Each row is a point on a tangle of strands that fork, close into loops and nearly touch. The rows are in no order.
(in the rows, 128 means zero)
Two points are linked if the straight distance between their rows is under 83.3. Some points are linked to none.
K_166: [153 124 132 106 135 213 156 128 115  95 146 155 105 138  81  99 128 111
 179  93 161 148]
K_674: [170 184 149 109 152 120 123 126 103  95 157 132 141 169 120 109 122 112
 208 133  97 129]
K_350: [181  71 168  99 156 158 156 135  49 131 125 147 114 108 106 127 126  83
 164 126 144  92]
K_349: [149  90 163 154 109  71 103 145 120 151 130 140 129 115 137 137 121  82
  92 145 128 136]
K_573: [104 192 110 126 147 133 137 112 150 100 104 112 127 147 138 119 124 157
 154 144 139 130]
K_832: [178 113 146 159 149 170 145 116 184  76 157 143 151 119 118 103 122 147
 125 153 184 126]
K_210: [190  53 118  91 164 205 179 118  81  95  99 108 128 134 114 106 157 117
 192 155 179  66]
K_277: [130 138 120 151 120 154 134 101 180 104 168 208 154  90  89 138  83 159
  74  90 130 133]
K_601: [124  74 159 148  94  92  94 162  91 170 124  79 120 108 172 136 161  95
  85 155 131 127]
K_307: [125  80 142 127 114 148 114 170  75 172 133 128  95 120 131 125 145  74
 106  98 115 151]
K_423: [153 118 138 165 129 149 132 119 171 113 148 168 144  95 116 116 106 124
  92 124 160 131]
K_458: [134 183 124  84 141  85 117 109 157 111 150 181 144 167 106 140 103 145
 163 102  79 118]
K_643: [115 142 126  83 129  59  87 161 117 170 138 116 122 149 133 153 132 114
 140 122  65 141]
K_995: [119 153 119 130 145  94 190  60 173 107 131 174 169 129 117 165  86 207
 118 133  91 124]
K_450: [109 131 108 175 120 163 149  99 181 117 141 193 158  73 101 132  89 169
  64  91 136 121]
K_600: [ 60 121  81 121 115 197 119 163 126 164 109  62  88 132 153 118 167 141
  89 104 145 142]
K_929: [194 112 133 123 160 199 167 110 124  63 119  94 135 152 128  72 154 144
 206 165 180 105]
K_323: [185 117 177 121 143 102 126 121  96 111 170 161 141 134 104 126 108  86
 161 130 116 139]
K_63: [113 184 111 102 148 145 124 131 106 116 119  83  99 156 138 106 142 119
 179 129 124 140]
K_707: [169  37 156 152 117 145 144 143  97 138 111 118 124 110 144 109 150  86
 120 151 166 108]
K_999: [137 159 147 107 135  33 101 111 148 127 128 139 156 145 133 150 112 142
 156 161  84 114]
K_783: [120 146 121  85 126  74  99 134 148 153 148 183 130 146 105 152 110 109
 132  87  70 134]
K_125: [158 168 137 119 147 130 124 115 153  89 173 174 142 147  95 120 104 124
 140 111 123 145]
K_220: [ 96 144 101 141 131 109 198  70 170 116 120 181 156 108 105 169  79 194
 104 104  89 130]
K_876: [ 86 130  90  99 123 191 122 160 111 151 112  50  82 145 151 115 175 129
 125 119 150 146]
K_884: [138 122 126 100 136 188 143 143  85 123 131 132  91 135  99 108 143  91
 180  90 140 148]
K_211: [139  62 164 129 105 123 107 166  55 174 128  61 107 115 171 133 169  86
 106 156 126 125]
K_634: [ 88 125 126  96 116  60  90 161 109 188 132  94 128 145 145 165 143 132
  90 129  74 134]
K_188: [ 97 165  93 110 115 133 134 105 159 126 135 198 127 121  86 152  92 153
 110  65  96 141]
K_983: [119 209 123  96 149 110 110 132 101 114 119  79 126 176 142 116 138 127
 206 148  94 128]
K_724: [148 133 145 131 130  88 113 125 144 130 151 172 141 128 109 134 111  99
 111 110 116 139]
K_853: [159 172 140 113 153 153 140 126 104  97 146 125 122 163 107 103 130 112
 195 127 130 139]
K_115: [ 82 115  96 187 104 157 138 126 165 144 101 153 133  80 130 124 117 144
  70  96 140 116]
K_399: [131 159 133 137 142  75 160  73 172  97 135 155 165 128 126 157  93 198
 124 157 113 119]
K_88: [128 109 150 120 111  47  82 152  98 169 127  93 136 128 152 150 146 101
 116 165 102 131]
K_882: [123 130 120 131 109 168 122 140 140 128 149 185 106 117  84 123 113 106
 109  65 138 154]
K_858: [ 62 112 118 114 108  70 118 140 121 187 111 110 130 127 161 181 128 160
  66 124  78 126]
K_896: [ 79 121 106 144 114 125 115 149 128 167 108 119 109 113 139 140 131 131
  74 111 116 133]
K_878: [103 108 122 131 113 125  97 162 106 177 130 123 104 130 143 130 141 102
  85 104 112 145]
K_726: [156  22 108 105 126 183 162 134  83 125  77  71 131 127 151 110 180  99
 146 156 173  86]
K_27: [ 96 140 109 132 119  89 134 116 155 148 123 171 133 112 117 159  99 145
  91 107  92 129]
K_199: [119 166 108 121 127 134 138  94 173  99 155 206 144 122  86 146  88 170
 106  85 110 136]
K_716: [155 181 133 125 152 174 142 116 135  78 145 127 123 161 110  88 132 138
 183 124 153 138]
K_592: [118 122 137  89 140 112  95 166  72 176 143  87 105 150 139 140 151  93
 142 114  84 154]
K_246: [ 53  96 105 188  96 143 132 142 137 171  85 110 131  87 173 139 129 166
  46 122 118 105]
K_941: [146  77 155 110 133 124 127 171  53 166 138 135 100 123 123 130 140  70
 131 107 113 142]
K_614: [ 98 193 118  94 145  80 109 121 120 129 109  82 131 167 155 141 139 148
 176 152  96 128]
K_805: [110 191 115 112 149  81 132 104 141 109 106 104 134 156 139 141 126 159
 154 156 121 121]
K_597: [ 77 141  68 145 116 202 142 130 174 129  95 125 106 112 113 113 136 149
 109  92 164 133]
K_232: [102 155  96  91 139 187 130 146 104 128 112  73  84 152 133 103 160 115
 170 115 145 151]
K_269: [136 139 137 142 131  77 122 106 167 125 146 185 151 126 110 145  96 131
  97 120 108 127]
K_255: [132 135 123 137 117 124 118 133 140 131 147 186 124 116  95 131 108  98
 108  89 123 147]
K_17: [ 85 109 134 144  95  78  98 140 114 166 103  65 124 114 182 154 152 144
  77 170 129 123]
K_43: [119 130 142  83 140  99  87 160  58 171 148  43 114 154 154 138 159  99
 163 140  85 142]
K_344: [ 58  89 100 168  90 152 120 144 137 167  81  68 124  92 186 131 155 158
  54 144 144 101]
K_874: [153 171 130 109 141 205 147 118 132  79 157 162 115 158  85  99 127 136
 181  91 150 152]
K_429: [171 102 166 108 141 107 131 145  64 139 152 149 115 132 110 130 121  67
 161 116 109 135]
K_336: [ 67 115 102 172  99 150 120 150 136 169  97 125 112  92 155 131 129 140
  56 102 126 119]
K_510: [ 93 145  93 155 128 149 183  80 168 119 125 187 147  89 103 150  81 188
  83  93 111 129]
K_817: [138 127 151 101 124  57  85 152  78 156 135  64 129 141 152 145 148 100
 159 168  97 142]
K_223: [154 191 145 111 149 107 114 133  87 108 136  93 141 176 133 109 134 116
 219 148  91 123]
K_203: [168 180 148 151 152 133 131 100 168  63 150 125 156 146 141 111 120 183
 152 183 159 118]
K_262: [ 77 118  68 142 113 196 134 147 159 145  91  87 101 118 144 108 152 135
 103 113 168 132]
K_104: [106  78 149 163  73  92  90 155 107 164 108  58 120 102 184 136 166 119
  76 176 148 114]
K_119: [151  70 155 158 104 113 120 148 114 152 124 127 125 110 142 117 138  81
  99 138 153 126]
K_632: [188 130 171 145 142 133 123 118 162  81 191 176 161 122 117 123  96 135
 116 141 150 140]
K_743: [100 149 107  97 110 104 109 128 153 144 140 194 119 137  87 152 105 126
 125  70  82 147]
K_767: [ 87 136  98 138  93 165 110 142 137 150 126 183 102 105  98 137 116 122
  90  61 114 157]
K_233: [174 131 145 155 147 159 140 108 178  73 138 111 149 129 139  99 132 161
 150 183 189 119]
K_533: [ 92  74 125 181  73 127 106 147 143 157  86  77 133  98 189 121 156 128
  67 164 154 102]
K_296: [127 109 142 179 109  94 120 120 159 131 107 121 143  96 146 129 124 131
  88 162 168 117]
K_172: [ 69 136  92 137 105 129 133 128 139 158 115 176 118 105 112 157 105 145
  71  76  93 135]
K_712: [126 156 133  93 135  43  94 133 126 149 128 127 138 155 136 149 122 117
 161 142  77 127]
K_790: [191 125 177 139 149 105 121 116 134  92 174 155 155 131 120 122 110 112
 146 152 136 133]
K_636: [113 195  98 126 148 168 147 105 166  90 122 140 119 142 110 112 122 167
 144 117 146 138]
K_164: [183  90 141 116 163 188 168 111  94  84 120  97 135 137 129  95 149 116
 202 164 174  95]
K_107: [182 112 160 146 126 114 132 111 114  98 117  73 135 119 151  99 151 116
 175 201 180 113]
K_609: [146 153 153 128 130  28 112  97 162 114 129 147 168 135 131 153 109 165
 139 178 111 107]
K_583: [171  36  94 105 146 202 177 118  97 101  81  82 134 139 125  97 166 105
 170 147 181  79]
K_833: [149 183 145 138 152  98 135  95 167  78 143 145 158 139 130 131 111 183
 137 167 140 121]
K_647: [164 155 130 131 155 190 153 114 135  75 131 100 122 155 127  86 140 133
 191 152 170 126]
K_676: [120 114 120 183 114 154 133 121 175 127 130 168 144  84 116 118 107 134
  71 105 153 124]
K_97: [172  21 142 120 125 155 157 138  66 141  92  84 121 108 150 115 161  88
 142 166 166  85]
K_270: [141 139 143 103 144 147 130 136  96 119 142 134 102 146 105 116 132  88
 170  99 127 149]
K_982: [129 139 132 100 138 123 115 155  81 144 134 114 104 146 122 126 138  90
 161 115 108 149]
K_359: [137 103 113 126 133 179 146 137 127 120 108  97 102 132 132  98 150  99
 148 129 166 131]
K_904: [173 119 153 152 144 169 137 118 161  91 170 162 145 119 103 107 113 122
 116 124 166 141]
K_664: [ 64 119 120 143 100  86 123 137 124 177  96  94 132 111 168 170 131 165
  60 142 107 119]
K_363: [122 111 150 136 111  53  92 149 120 171 122 131 132 127 141 152 127 102
  97 142 101 132]
K_513: [ 92 176  81 124 126 189 140 122 162 114 111 137  96 132  95 118 125 149
 136  91 154 143]
K_112: [149 146 152 136 136  41 141  74 176 103 146 180 182 124 127 165  84 193
 121 164 102 112]

How many points has the smallest loop of links through each point below? Write none if it is on no loop.
K_896 | 13
K_614 | 12
K_104 | 21
K_882 | 7
K_884 | 6
K_97 | 19
K_233 | 12

A piece is all that can be reached along the links. How many separate loops has the piece of each point below (a circle has one, a figure eight two, a Y none), and how many tips (points with one link)?
K_716 | loops 3, tips 0
K_790 | loops 3, tips 2
K_172 | loops 1, tips 0

A fork is a point with three links, a tip a point with one. Leave the first point through the second and follow the links. Name the first fork or tip that comes.
K_513; K_597 | K_983
K_999; K_712 | K_104
K_97; K_707 | K_270
K_17; K_664 | K_399
K_363; K_349 | K_716
K_896; K_878 | K_904
K_904; K_632 | K_336

Name the points in between on the shortest way along the links from the first point to the second, in order.
K_858; K_220 | K_634 > K_643 > K_712 > K_999 > K_609 > K_112 > K_399 > K_995
K_270; K_600 | K_853 > K_674 > K_223 > K_983 > K_63 > K_232 > K_876
K_941; K_277 | K_307 > K_878 > K_896 > K_336 > K_115 > K_676 > K_450
K_307; K_832 | K_941 > K_429 > K_323 > K_790 > K_632 > K_904
K_884; K_513 | K_270 > K_853 > K_674 > K_223 > K_983 > K_614 > K_805 > K_573 > K_636
